Each row is a point on a landscape with many valleys, with its height.
A ball rolls from a point to the lowest of its 2 nearest points, and stops where none of them is lower. Distance is the straight distance between rows; heights are no part of it.
j_146: 13	17	7	4	15	15	-31	14	23	-2	-1	-11	30	-19	13	-9	29	-29	-3	9	-15	-6	-24	2	2	-2	8	-29	23	-11	1	5	-22	-6	-18	-6	0	24	10	-9	-4	-7	-22	18	-19	-13	6	-14	-2	19	2	13  h=471
j_694: -23	8	2	9	8	-15	24	14	-8	-8	-21	-19	2	-1	8	2	40	-22	9	-13	-7	-7	2	14	-41	19	6	10	17	15	7	13	-10	-6	7	-30	-3	-2	-20	-1	15	-4	-2	27	-13	-17	10	1	3	30	-9	26  h=425
j_745: -9	-4	-6	-14	-1	-7	24	6	-20	-1	-7	-3	-11	9	-14	-28	-11	-14	13	-16	9	-11	26	-9	-13	10	2	8	1	2	-13	3	-3	-10	1	-9	-1	0	-13	-4	12	5	-11	-16	29	5	-4	18	-4	-17	-2	-34  h=749
j_512: 17	-5	3	2	32	12	-34	10	15	-3	-4	-13	32	-17	10	-24	-1	-27	-10	15	6	-28	0	-9	5	-18	-25	-18	3	17	-4	19	-24	-2	-6	-7	-5	25	18	-17	5	-8	-41	-7	-20	1	-6	24	-21	5	4	-14  h=391
j_91: 15	0	0	6	3	8	-8	-6	-20	13	3	1	-15	13	-12	4	-33	-10	9	-16	-1	5	10	-9	23	-3	4	-9	-4	-14	-9	-6	-7	-12	-8	21	9	-8	1	1	4	10	4	-16	21	26	-6	-11	-3	-10	3	-15  h=563
j_939: 20	15	-7	-13	7	-2	-9	-5	2	3	-2	5	-6	18	-26	2	-23	-8	-8	32	6	4	-10	5	28	-6	2	-12	-2	-1	-10	5	20	-21	0	27	9	18	22	-2	-5	12	17	-16	16	6	9	13	5	-30	-5	-30  h=438
j_295: 18	26	-17	-21	-2	1	-5	-11	17	-1	-7	12	-13	25	-8	14	-7	19	-4	33	9	26	-10	4	5	4	-6	-19	-6	17	-8	-23	22	3	10	15	-10	18	21	-13	-4	10	33	4	-6	-5	-17	32	22	-19	-10	-15  h=511
j_169: 14	9	-2	9	21	16	-7	-2	-26	13	6	0	-12	12	-21	10	-28	-14	18	-6	9	2	6	-11	31	-6	2	-9	-8	-21	-12	11	-6	-20	-9	27	9	-2	-1	6	-6	16	-3	-13	9	25	-3	-7	-8	4	8	-21  h=536
j_857: 14	7	6	12	29	18	-26	-1	-27	6	15	-11	-4	-2	-25	18	-20	-26	20	0	15	3	-5	-10	20	-11	0	-9	-10	-26	-11	26	-13	-17	-9	27	4	-11	-7	-1	-12	24	-7	-15	1	18	11	-11	-14	-1	20	-21  h=562
j_702: 13	-4	10	17	13	13	-18	1	-17	1	5	-10	8	1	-7	-8	-12	-26	-1	1	1	12	-19	-10	-2	-8	-2	-20	3	-9	7	7	-8	0	-19	4	-5	1	16	-8	2	5	8	-3	4	5	11	-10	-12	-33	16	-6  h=603
j_427: 27	14	-18	-21	-19	-3	-8	-24	25	-3	-3	9	-15	21	-12	17	-12	23	-3	30	-7	19	-9	9	13	-14	-11	-7	-3	5	-6	-3	22	3	15	20	2	11	20	-9	-5	12	20	-6	8	5	-8	7	24	-20	-8	-7  h=559
j_975: -4	12	-9	-8	0	-13	6	4	-7	22	-1	15	-7	9	-9	-21	-19	5	14	-18	12	-30	26	-5	-5	17	9	22	1	8	-25	-14	10	-19	14	2	14	3	-9	20	16	-16	9	-23	40	19	-18	14	-8	-10	-31	-27  h=692
j_334: -27	25	-2	-26	-25	-24	-18	6	9	9	-6	8	-10	-5	21	4	-16	18	-11	-3	-19	-10	28	19	-9	-13	3	-1	-21	8	-10	-26	20	13	-5	5	36	-1	-9	15	13	-24	27	-9	17	21	-8	-27	1	-10	-17	22  h=429
j_147: 6	17	2	4	15	11	-25	19	8	-7	-2	-23	24	-19	12	-20	22	-33	-8	-1	4	-9	-11	-1	-11	-10	-9	-23	16	12	2	7	-21	7	-17	-11	-3	26	18	-16	-5	-16	-16	5	-15	-14	-9	6	-5	15	-1	12  h=416
j_555: -15	-11	-3	12	-5	-7	19	5	2	-15	-9	-4	12	-15	8	-8	25	-6	-7	-14	1	0	-17	1	-3	4	-13	11	13	7	14	7	-11	-4	-3	-17	-15	-3	-11	-11	-8	-13	-29	17	-11	-32	5	12	13	22	2	20  h=697
j_666: -16	-24	8	7	-18	-12	38	2	-1	-4	-12	6	-2	-2	9	13	24	27	-11	-5	-16	-10	-12	0	3	12	7	24	9	-2	23	-3	-10	0	0	-23	-16	-15	-17	-3	3	1	-17	13	-8	-25	5	-10	7	15	15	19  h=431
j_132: 14	0	7	17	20	13	-34	9	10	13	-2	-11	17	0	10	-5	16	-9	-8	27	-14	5	-47	1	10	7	14	-16	6	-24	2	6	-9	1	-25	-10	0	12	3	3	3	1	10	9	-7	-12	20	-32	-10	-4	14	17  h=545
j_935: -19	5	-23	-32	-15	-11	18	-5	7	2	-19	8	-25	9	2	0	1	9	8	14	3	16	12	3	-24	16	5	-6	-6	22	-8	-32	18	16	16	6	7	-6	24	6	12	1	36	2	-8	2	-16	27	9	-27	-18	6  h=703
j_37: 23	24	-2	-19	16	-4	-19	3	5	8	15	-1	2	14	-31	7	-12	-7	-21	45	16	4	-11	8	23	-1	4	-10	-9	10	-17	8	28	-12	0	21	-1	33	19	3	-11	10	28	-10	3	-2	10	25	2	-29	-3	-43  h=393
j_170: -6	4	0	12	-1	-2	2	5	10	-2	-21	5	-2	7	8	-7	11	4	-1	1	-20	-1	-27	5	-6	13	9	-14	6	-8	14	-2	-8	4	-14	-15	-2	17	3	-8	-1	7	20	10	9	-10	3	-20	6	15	12	26  h=325
j_380: 21	-13	2	9	16	20	-33	-9	9	2	18	-2	4	-3	4	5	0	-3	0	31	3	18	-35	2	20	3	7	9	-3	-20	5	2	-5	5	-8	2	6	2	7	17	-8	14	14	-1	-1	-8	37	-29	-19	-13	9	16  h=639
j_527: -8	8	-7	4	13	6	-6	16	-6	-13	-15	-18	13	-12	5	-22	14	-24	0	-5	15	-4	0	-5	-24	-10	-21	-11	12	28	-2	9	-14	8	-6	-18	-8	15	9	-20	1	-9	-18	1	-6	-15	-15	20	-2	10	-2	8  h=338
j_107: -8	-8	-16	-15	-30	-9	10	-10	27	-13	-11	9	-20	10	5	-2	16	28	10	4	-3	16	4	0	-9	15	0	10	-3	3	3	-12	12	22	12	15	-2	0	9	4	5	11	23	7	1	-6	-19	11	24	-5	-1	33  h=649
j_5: 29	0	-13	-11	-13	1	-17	-30	27	-8	13	8	-11	17	-4	14	-10	24	-6	35	-12	26	-11	17	21	-6	-8	2	-10	-7	3	0	15	7	7	20	16	7	21	9	-14	7	24	-7	7	-1	11	-18	13	-14	0	15  h=590
j_978: 2	-12	25	22	12	13	12	-1	-21	6	8	13	26	-14	4	21	-3	-5	-6	-14	2	-4	-28	0	0	4	-4	-10	2	-12	31	10	-9	-6	-4	-2	-17	-12	-5	-1	-14	2	-23	15	-20	-11	11	-18	-1	23	21	10  h=602
j_288: 14	-7	-13	3	-21	6	-13	-16	31	-3	-5	11	-1	20	7	-2	11	24	6	19	-11	20	-27	11	10	3	-9	3	-1	-6	2	-1	1	12	-6	0	6	12	16	9	-20	12	3	25	7	-19	-3	-5	16	15	5	20  h=580
j_723: 14	-4	-13	-3	11	17	-33	-5	28	-15	-6	-2	18	7	10	-19	8	-12	5	23	7	3	-16	2	11	-17	-26	-3	3	11	-12	13	-1	9	4	0	-10	18	15	-5	-19	2	-36	10	-20	-14	7	18	-13	4	-8	-18  h=339
j_504: 17	-28	-3	15	-10	9	-12	-23	18	-9	6	12	1	11	2	5	0	17	1	13	-2	15	-28	1	15	1	-12	12	0	-10	7	-3	-1	3	-9	5	1	4	13	10	-20	8	-6	16	-2	-17	17	-16	-2	11	14	10  h=546
j_418: -19	-16	5	-1	-25	-23	21	-4	-2	-19	10	-9	-11	-14	-3	-1	32	23	1	-17	-13	-4	37	1	-25	13	23	22	-5	-10	2	-3	11	2	7	-22	12	-25	-25	12	18	-1	9	3	0	10	6	4	3	0	-7	-5  h=466
j_986: 4	10	-16	-20	-23	-17	13	-11	16	-6	-20	12	-20	9	-14	-3	-12	11	-6	8	-4	1	17	-6	11	-7	2	6	8	6	-17	-10	23	-13	17	27	4	9	0	1	12	7	10	-15	27	7	-17	13	22	-19	-11	-19  h=774
j_99: 20	28	-5	-19	14	11	-24	4	14	9	4	5	-4	29	-6	8	-2	6	-2	48	17	11	-21	9	15	3	-2	-13	-10	15	-18	-12	22	13	2	2	-22	36	23	-9	-14	4	13	11	-19	-13	-14	42	4	-7	-5	-35  h=392
j_932: -32	-4	-5	2	-7	-19	28	8	-10	-9	-8	-38	7	2	-6	-6	26	-11	21	-13	4	10	33	7	-34	11	-12	21	5	21	-7	28	-3	5	12	-32	-6	-9	-7	-7	17	-17	-13	10	-36	-4	6	30	-4	7	-11	0  h=245
j_215: -21	9	-13	-35	-12	-16	12	0	2	3	-12	12	-17	0	12	13	-2	10	-3	2	-2	14	12	9	-22	21	10	-13	-13	20	-1	-41	18	18	6	4	17	-9	21	8	14	-6	45	5	-5	9	-4	14	5	-21	-18	14  h=667
j_682: 11	-10	4	11	7	12	-6	-6	-24	-5	3	-1	0	3	-11	-1	-22	-23	2	-13	6	8	-4	-15	2	-4	-2	-15	3	-8	4	-1	-14	-7	-13	11	0	-3	8	-7	-2	11	3	-6	11	11	8	-11	-6	-18	14	-14  h=594
j_4: 23	-2	8	-7	41	12	-40	22	2	5	1	-19	27	-7	-3	-18	-6	-29	-5	37	11	-28	-10	-3	4	-11	-11	-17	1	9	-12	21	-15	9	-16	-1	-2	26	22	-18	9	-12	-24	-7	-26	6	-1	20	-29	-19	15	-17  h=337
j_816: 13	20	-13	-14	0	14	-11	0	12	10	-3	5	-10	26	3	1	-3	7	0	35	12	25	-15	4	6	5	-1	-18	-7	15	-10	-28	15	18	1	1	-10	22	24	-13	-14	3	18	10	-17	-15	-16	41	12	-11	-12	-20  h=457
j_753: 13	-6	-14	-17	-5	20	-33	-8	39	-20	9	-2	21	-7	17	-17	23	-17	1	13	-2	4	-4	8	6	-20	-23	-8	11	8	-12	18	-6	3	7	1	-7	9	9	7	-27	-2	-40	16	-23	-21	5	18	-7	19	-14	-15  h=401
j_294: 13	-21	-4	2	-10	17	13	-19	0	-2	8	14	-10	5	-16	26	-11	14	8	1	13	9	3	-11	26	-6	-23	16	-2	-5	5	7	7	-6	18	31	-20	-10	-3	-3	-17	29	-25	7	-13	-10	5	4	4	1	5	-25  h=406
j_341: -24	-7	2	5	5	-15	31	12	-19	-14	-5	-29	12	-12	0	-11	8	-21	3	-14	15	2	19	2	-29	1	-11	21	8	26	5	24	-12	-3	14	-31	-15	-13	-8	-15	15	-18	-23	-4	-11	-10	7	26	-4	-4	-5	-3  h=106
j_670: -10	-14	3	4	10	1	15	12	-18	-17	-7	-14	11	-11	3	-18	-1	-24	-1	-13	14	-2	5	-10	-21	-7	-24	0	6	21	4	18	-18	-1	0	-19	-17	1	-2	-26	6	-13	-24	-5	-2	-16	-1	20	-5	5	-1	-6  h=242
j_358: -5	-19	7	4	-2	12	23	-1	-17	6	5	-1	26	-21	11	8	-6	-7	-3	-19	16	2	-11	-12	0	-5	-15	3	6	13	30	25	-5	-4	12	-2	-25	-27	-1	-12	-9	-6	-44	-2	-23	-15	-7	17	1	8	3	-1  h=352
j_641: 12	-3	-10	-11	-21	-9	16	-17	14	-2	-14	6	-14	4	-20	2	-15	15	-9	0	1	1	17	-14	28	3	-4	17	12	3	-19	-5	20	-22	19	36	-4	8	-5	12	10	14	-2	-13	21	4	-17	14	15	-9	-14	-23  h=758
j_630: 12	16	3	-4	30	10	-38	27	-6	12	16	-21	19	5	4	-6	5	-27	-6	42	7	-5	-20	-1	7	-9	3	-21	-3	1	-23	8	0	21	-22	-8	-4	21	17	-24	3	-14	-2	-1	-28	8	-2	24	-22	-23	16	-13  h=264
j_196: -20	21	-6	-33	-10	-21	5	3	2	10	-6	8	-13	0	7	7	-2	-4	6	-10	-7	1	18	16	-29	11	19	-26	-17	8	-4	-27	9	16	4	1	29	-9	7	4	11	-7	38	-1	16	29	1	0	-1	-27	-4	14  h=611
j_95: 12	-7	-3	-4	-10	-1	-16	-15	-1	9	14	8	-4	7	5	9	-25	10	-19	4	-17	11	17	4	26	-6	3	-5	-2	-12	5	-12	5	-3	-8	26	22	-8	14	10	0	6	24	-28	15	16	11	-38	1	-5	1	13  h=641
j_675: 2	-1	11	12	-3	7	21	4	-22	20	18	2	-15	-9	-5	13	-13	24	9	-33	12	-17	23	-2	4	-16	21	8	-10	-14	1	-5	0	3	1	-5	7	-30	-34	-3	-10	0	-12	-12	12	28	-26	-3	4	11	-2	-4  h=358
j_739: -22	4	-7	-1	-6	-6	14	7	15	-6	-32	3	-19	11	19	-4	24	11	13	2	-28	0	-15	7	-11	22	7	2	5	-3	11	-7	-14	6	2	-19	-5	11	-10	-13	1	17	16	15	-1	-22	-6	-15	3	30	7	29  h=181
j_122: -16	21	-3	-25	-11	-19	-2	2	6	9	-1	10	-10	3	6	7	-14	7	-13	0	-12	9	15	19	-2	-4	9	-30	-17	6	-7	-26	13	11	-6	15	28	-5	11	-2	8	-3	39	-11	12	20	-2	-7	17	-25	0	20  h=558
j_200: -3	4	-6	-6	8	-6	15	4	-19	20	0	6	-11	12	-14	-24	-20	-2	20	-25	11	-26	27	-13	-2	19	9	11	1	-1	-18	-5	-2	-17	7	-5	0	-1	-19	10	11	-6	-2	-19	38	16	-13	16	-8	-8	-18	-30  h=721
j_660: -6	4	15	18	22	-4	13	20	-18	-17	-3	-15	17	-16	11	-10	16	-30	-8	-21	1	-15	-12	2	-28	2	-12	-2	15	12	11	12	-20	-5	-4	-23	-10	5	0	-10	5	-21	-11	14	1	-20	5	-4	2	17	4	18  h=560
j_760: -9	-17	20	8	-14	0	38	2	-16	8	-2	7	10	-17	3	11	13	12	-5	-18	4	-6	-12	0	-5	9	12	18	7	2	40	2	-8	-1	5	-14	-18	-23	-12	2	2	-3	-27	9	-13	-22	2	-6	7	8	15	12  h=464
j_602: 6	-21	-2	6	9	23	-5	-24	10	-5	23	17	2	4	-8	30	-11	10	15	5	16	15	-15	0	21	-10	-26	17	-12	-7	6	9	1	1	18	20	-12	-13	1	10	-34	20	-21	9	-29	-14	23	-3	-6	12	9	-16  h=467
j_378: 9	3	23	25	5	14	10	3	-30	11	26	-5	-1	-6	-19	23	-11	-11	-3	-30	12	-4	-1	-3	11	-5	5	-15	-8	-34	6	15	-9	-1	-15	7	3	-22	-17	-1	-14	14	-11	-7	2	22	5	-30	5	10	29	4  h=532
j_70: 2	-13	10	5	-14	9	21	-8	-13	6	15	9	-19	-10	-10	11	-14	15	0	-31	8	-4	21	-7	7	-7	10	7	-6	-11	6	-10	-4	5	-2	14	0	-19	-19	-3	-3	13	-9	-4	6	17	-13	-4	6	6	3	-7  h=257
j_108: -25	-13	-7	-1	-11	-15	23	5	6	-11	-17	-1	-14	5	1	0	31	16	8	-4	-15	1	-5	5	-17	24	9	14	5	1	11	-1	-4	7	0	-19	-2	2	-16	6	12	10	14	20	-2	-14	-1	-3	9	23	3	32  h=320
j_316: 12	-2	2	17	13	9	-30	2	8	4	6	-5	12	3	3	-5	7	-10	-4	20	1	14	-39	-2	7	-3	5	-15	6	-12	6	4	-5	6	-18	0	1	10	17	-4	-2	0	12	7	-3	-4	21	-11	-3	-17	14	14  h=572
j_800: -6	22	8	11	21	-1	-1	25	-2	-1	-21	-15	9	-12	13	-17	23	-34	4	-14	-3	-11	-20	6	-27	3	5	-20	20	8	9	3	-20	-4	-14	-18	-6	16	2	-8	10	-12	2	14	1	-23	-3	-8	8	20	5	20  h=612
j_159: -6	-15	12	3	-12	-14	26	-3	-8	-11	1	9	-14	-5	-5	-6	5	6	-12	-21	-12	-6	6	-1	-20	13	15	0	3	-6	12	-6	-7	2	-8	-11	5	-3	-17	3	9	6	18	-2	20	6	9	-24	4	0	13	17  h=427
j_867: 12	8	8	4	21	15	-37	5	22	8	-1	-13	19	-7	17	-7	21	-15	3	27	-23	-2	-39	10	11	-3	8	-21	13	-27	-4	3	-18	-4	-20	-18	-1	15	-1	0	0	4	-10	20	-11	-20	24	-35	-13	16	13	9  h=515
j_389: 19	1	-5	0	11	10	-20	-10	0	-1	5	-1	-4	10	-17	3	-18	-10	-6	28	4	18	-12	0	21	-13	0	-8	-4	-10	0	2	7	-10	-1	18	4	9	23	-10	-3	13	10	-9	4	10	16	-2	-5	-33	1	-17  h=475
j_222: -13	-6	-3	4	-2	-6	-6	-1	-3	3	8	8	-14	-16	13	-3	-11	36	11	-13	-5	-21	45	-9	-12	-9	12	33	-17	4	-8	-25	20	-4	15	-16	10	-39	-28	15	12	-13	14	-8	14	27	-17	0	-10	11	-23	-16  h=587
j_921: -27	34	-2	-27	-12	-24	-14	5	6	19	-3	5	-12	-4	11	8	-22	6	-6	-4	-12	-6	26	26	0	-12	-1	-15	-23	6	-19	-35	13	8	-6	7	35	-10	-3	-3	17	-24	30	-8	18	29	-4	-17	4	-24	-11	11  h=496
j_393: -2	-2	6	9	8	9	3	3	4	-10	-5	-1	25	-23	20	-2	22	-14	-15	-12	-12	-6	-20	4	4	-2	-5	-3	19	2	18	6	-14	-18	-7	-17	-15	-2	-3	-9	-10	-13	-38	18	-10	-33	10	-2	5	34	1	11  h=666
j_136: -30	-9	-9	-6	-17	-23	30	4	6	-21	-12	-16	-14	9	-14	-11	25	7	22	-6	-2	15	34	-7	-18	6	-1	24	-3	4	-18	14	6	6	19	-10	-11	-8	-6	-1	15	0	1	2	-16	-5	-6	29	4	-12	-8	-8  h=782
j_266: 5	-6	14	20	20	13	0	-7	-6	0	7	8	29	-20	22	8	6	-10	-15	-9	-10	-11	-33	0	10	4	-3	-7	17	-10	24	2	-17	-19	-2	-11	-15	-7	-2	-1	-16	-10	-38	18	-23	-27	15	-14	-1	31	9	4  h=636
j_721: -5	4	-4	0	-1	-7	-4	-3	-9	11	1	22	-23	-7	5	-8	-26	22	16	-15	-6	-22	34	-12	-1	-8	8	22	-11	8	-18	-21	12	-11	15	-2	5	-21	-21	14	19	-16	9	-15	23	27	-24	0	-6	5	-26	-13  h=640
j_281: -6	8	-19	-29	-25	-15	15	-11	25	-8	-17	4	-25	9	2	5	6	27	11	15	-6	21	11	-3	-10	12	0	8	-1	12	-9	-17	21	16	23	20	-4	-5	10	3	12	6	27	3	-4	0	-24	24	25	-19	-17	15  h=680
j_763: -12	8	16	17	23	-14	29	18	-19	-8	-12	-14	2	-5	12	-3	25	-25	-5	-20	-7	-20	-7	12	-33	13	5	3	15	6	17	15	-13	-15	4	-29	-10	4	-16	-8	17	-15	-6	22	1	-19	15	-10	7	26	2	17  h=503
j_66: -24	4	-4	9	-1	-16	24	11	-18	-6	-8	-33	7	2	1	0	34	-23	15	-16	2	2	18	8	-48	27	-1	14	14	19	2	21	-3	1	8	-37	-2	-2	-13	7	17	-11	3	23	-21	-6	10	13	-2	17	-14	18  h=346
j_960: 15	-16	9	14	23	24	-36	-4	0	-4	21	-4	11	-12	-3	8	-5	-19	11	19	11	22	-29	-9	11	-6	-5	8	-2	-19	2	5	-13	-3	1	10	-8	-2	8	9	-10	12	-1	2	-14	0	32	-16	-24	-7	13	2  h=617
j_851: -32	17	6	-16	-23	-17	-14	12	8	1	-3	14	0	-5	27	-2	-13	22	-19	-10	-28	-15	34	11	-4	-6	14	6	-12	-3	-1	-21	15	2	-12	4	32	3	-15	24	9	-18	24	-19	20	15	-6	-43	-9	2	-13	24  h=343
j_839: -9	-3	14	-3	-11	-20	10	7	-4	-3	6	9	-9	-8	11	-4	-2	12	-19	-28	-23	-19	24	3	-13	13	25	2	-2	-11	8	-14	-2	-2	-6	-12	19	-6	-18	15	10	-3	24	-13	28	21	4	-37	-7	4	4	10  h=342
j_185: 11	9	9	27	7	8	12	1	-22	25	21	9	-12	-2	-13	14	-16	26	9	-25	11	-27	18	-3	12	-28	15	-2	-12	-16	-8	9	-3	3	-3	-4	8	-27	-32	-5	-6	-13	-7	-16	16	37	-23	-11	1	7	6	2  h=430
j_637: -16	-9	-3	-8	-5	-9	32	4	-22	-8	4	-11	-10	-2	-14	-17	-1	-9	13	-17	10	-3	34	-8	-23	8	4	19	0	0	-7	4	-7	-5	10	-20	-8	-12	-21	-6	14	-1	-16	-9	12	5	4	21	-8	-13	-5	-30  h=770
j_125: 8	4	1	-7	-22	-11	15	-6	4	10	-9	4	-4	5	-24	-7	-14	11	-7	-9	9	-5	18	-15	26	10	-3	22	15	7	-31	-11	21	-22	18	34	-4	11	-9	30	6	1	6	-18	34	2	-27	20	2	0	-21	-32  h=741
j_348: 12	5	-4	0	12	14	-28	2	13	-11	-11	-1	12	10	0	-15	-3	-10	4	31	15	-1	-22	-6	5	-18	-21	-6	2	10	-5	12	5	13	-1	2	-9	29	19	-15	-10	4	-21	2	-11	-8	2	20	-11	-12	-3	-15  h=265
j_601: -15	-11	-10	9	-14	-4	10	1	6	-17	-14	-3	3	2	0	-14	21	-10	6	-9	7	10	-10	-2	-8	0	-13	6	10	9	4	5	-5	10	-7	-6	-11	6	1	-10	-7	-5	-13	14	-5	-22	-1	14	13	18	1	18  h=724
j_519: -9	-10	21	4	-10	3	39	5	-19	13	0	1	21	-23	8	11	7	-7	0	-24	16	-3	-4	-2	-10	0	6	13	4	6	43	19	-5	1	12	-6	-23	-32	-5	3	-5	-8	-39	7	-19	-13	-5	2	6	6	12	11  h=415
j_772: -1	-6	7	12	-1	-6	8	2	-2	-6	-11	4	-3	6	0	-9	0	-2	-7	-7	-13	4	-21	1	-8	12	10	-19	4	-11	13	3	-7	3	-15	-7	2	7	4	-3	5	5	29	-6	18	-1	9	-30	7	-7	20	20  h=394
j_480: 3	16	-5	-11	-16	-21	10	2	8	18	-7	1	-3	6	-20	-16	-15	4	-4	-13	17	-14	21	-8	7	10	-1	16	7	14	-29	-12	25	-12	16	18	13	12	-8	32	11	-17	13	-24	42	9	-26	22	-2	-11	-29	-28  h=722
j_656: -1	3	5	5	-3	-2	-17	-4	-9	17	5	19	-17	1	12	1	-34	16	8	-21	-13	-16	29	-1	11	-15	5	3	-13	0	-10	-22	0	-2	1	11	16	-14	-11	14	17	-17	17	-22	20	35	-21	-26	-11	4	-18	2  h=686
j_825: 14	-8	-7	-3	-14	0	-9	-16	15	-3	7	14	2	10	1	6	-14	23	-20	18	-19	18	-7	9	19	6	5	-3	0	-10	7	-3	6	5	-8	13	22	9	16	6	-9	12	28	-13	15	4	13	-37	9	-6	8	27  h=618
j_537: 12	7	4	22	9	8	7	-8	-26	17	19	3	-14	2	-22	20	-16	8	6	-18	11	-13	8	-2	27	-27	4	-5	-13	-30	-11	18	-8	-5	-8	13	13	-18	-19	-10	-12	6	-16	-13	3	34	-3	-18	3	14	15	-5  h=491
j_180: 4	3	3	-2	-9	-8	-14	-7	-4	18	7	6	-8	5	13	3	-33	6	-13	-10	-19	0	22	2	23	-11	3	-7	-7	-7	-2	-22	-1	-1	-8	19	24	-11	2	15	12	-12	17	-28	18	31	-9	-36	-9	-3	-9	14  h=665
j_614: 21	23	1	-21	21	2	-25	6	18	8	16	3	4	22	-22	10	-5	1	-6	57	22	3	-23	14	20	2	-1	-3	-12	12	-22	11	25	6	4	3	-16	42	15	2	-16	4	17	8	-14	-12	1	34	-6	-14	-3	-37  h=314
j_648: -19	4	12	-16	-19	-15	2	12	4	-7	2	18	-4	-5	25	0	-6	29	-24	-15	-35	-24	36	3	-10	5	26	14	-6	-6	1	-16	9	-3	-3	-7	24	-4	-21	22	4	-7	25	-20	19	10	-2	-47	-10	13	-2	9  h=222
j_578: -4	-15	-15	4	-24	-7	8	-13	26	-12	-12	10	-13	17	3	-3	17	26	5	3	-3	17	-13	0	5	7	-11	11	1	0	2	-4	5	14	-2	5	-1	6	8	1	-7	7	3	15	2	-17	-11	4	22	2	3	28  h=616
j_782: 11	-14	-1	7	28	17	-15	-3	6	-8	5	-15	35	-19	19	-12	2	-17	-13	-1	7	-13	-1	-12	2	-14	-28	-11	7	17	5	18	-21	-7	4	-8	-16	7	10	-17	-6	-11	-42	-5	-21	-12	1	23	-14	21	-5	-13  h=440
j_191: 11	-30	1	17	-4	15	-2	-23	1	-5	18	15	6	6	-4	14	-7	13	-2	-1	6	10	-23	-7	15	-3	-13	9	-6	-10	13	1	-4	0	2	9	-4	-10	9	9	-23	16	-12	11	-15	-13	20	-9	-3	13	13	3  h=514
j_216: -23	-11	-16	-2	-18	-16	21	3	8	-17	-18	-9	-12	9	-6	-11	28	3	18	-8	7	16	8	-4	-20	7	-4	16	2	10	-4	1	1	14	8	-4	-10	-1	5	-3	8	-1	4	11	-9	-8	-11	25	11	-1	-6	18  h=756
j_226: -10	-9	0	1	-17	-13	2	-8	-3	-3	14	-9	-10	-17	11	-1	16	27	0	-23	-14	-14	47	-3	-25	8	19	27	-12	-10	-5	-20	20	-6	11	-26	20	-35	-24	16	8	-12	12	-2	10	29	0	6	-8	4	-17	-16  h=525
j_85: 3	-19	3	18	11	15	5	-2	-13	-8	8	1	31	-16	14	2	-5	-10	-8	-11	9	1	-17	-14	1	-8	-25	-5	8	11	18	14	-10	1	3	0	-20	-9	6	-9	-13	-11	-40	3	-20	-19	2	16	-6	13	0	-4  h=407
j_733: 3	-2	33	18	0	12	26	5	-25	16	12	1	5	-15	-9	26	-6	2	-6	-27	5	-7	-11	6	0	4	12	-11	-5	-25	27	10	-12	2	-10	-2	-5	-18	-13	3	-11	14	-16	3	-4	1	3	-31	9	15	26	9  h=565
j_742: 3	-15	0	7	-13	13	21	-14	-5	3	11	14	-6	-1	-16	25	-16	11	3	-15	15	7	8	-12	19	-11	-5	9	-5	-11	8	0	2	-3	8	25	-6	-16	-8	-6	-17	27	-25	3	-10	6	3	-4	7	7	6	-11  h=353
j_562: 8	18	-4	2	15	13	-28	14	-2	3	-2	-11	12	7	0	-15	2	-19	0	28	14	6	-20	1	-2	-13	-7	-23	0	9	-4	4	-3	23	-14	-4	-6	23	20	-22	-5	-3	-4	4	-17	-3	-7	22	-4	-19	6	-7  h=165
j_87: -25	-16	-2	4	-18	-26	24	1	3	-16	-8	-4	-8	-2	-1	4	41	16	5	-6	-20	-3	19	3	-26	24	27	17	-2	-3	5	9	3	2	8	-23	1	-10	-18	11	16	5	17	18	-8	-1	7	0	4	10	0	17  h=402
j_807: 15	-1	3	5	30	30	-32	3	-15	2	13	-5	-1	-4	-13	10	-17	-27	18	22	15	14	-16	-9	18	-8	2	2	-12	-14	-2	16	-11	-13	0	24	-6	0	5	1	-10	20	3	-11	-14	8	19	-6	-26	-24	12	-18  h=589

Call two points neighbours if one is among the 2 nearest of the other. Go from one point of each pair to the other, from neighbour to neighbour, staying as low as possible. Name the highest point that can't be avoided.
j_648 / j_562 => j_760
j_70 / j_358 => j_935
j_358 / j_614 => j_656
j_341 / j_169 => j_702
j_648 / j_739 => j_159
j_358 / j_562 => j_782

For each start below, name the point where the ball stops.
j_95 => j_614
j_378 => j_70
j_721 => j_739
j_146 => j_341
j_782 => j_562
j_191 => j_70
j_216 => j_70
j_122 => j_648
j_763 => j_341
j_800 => j_341
j_281 => j_70
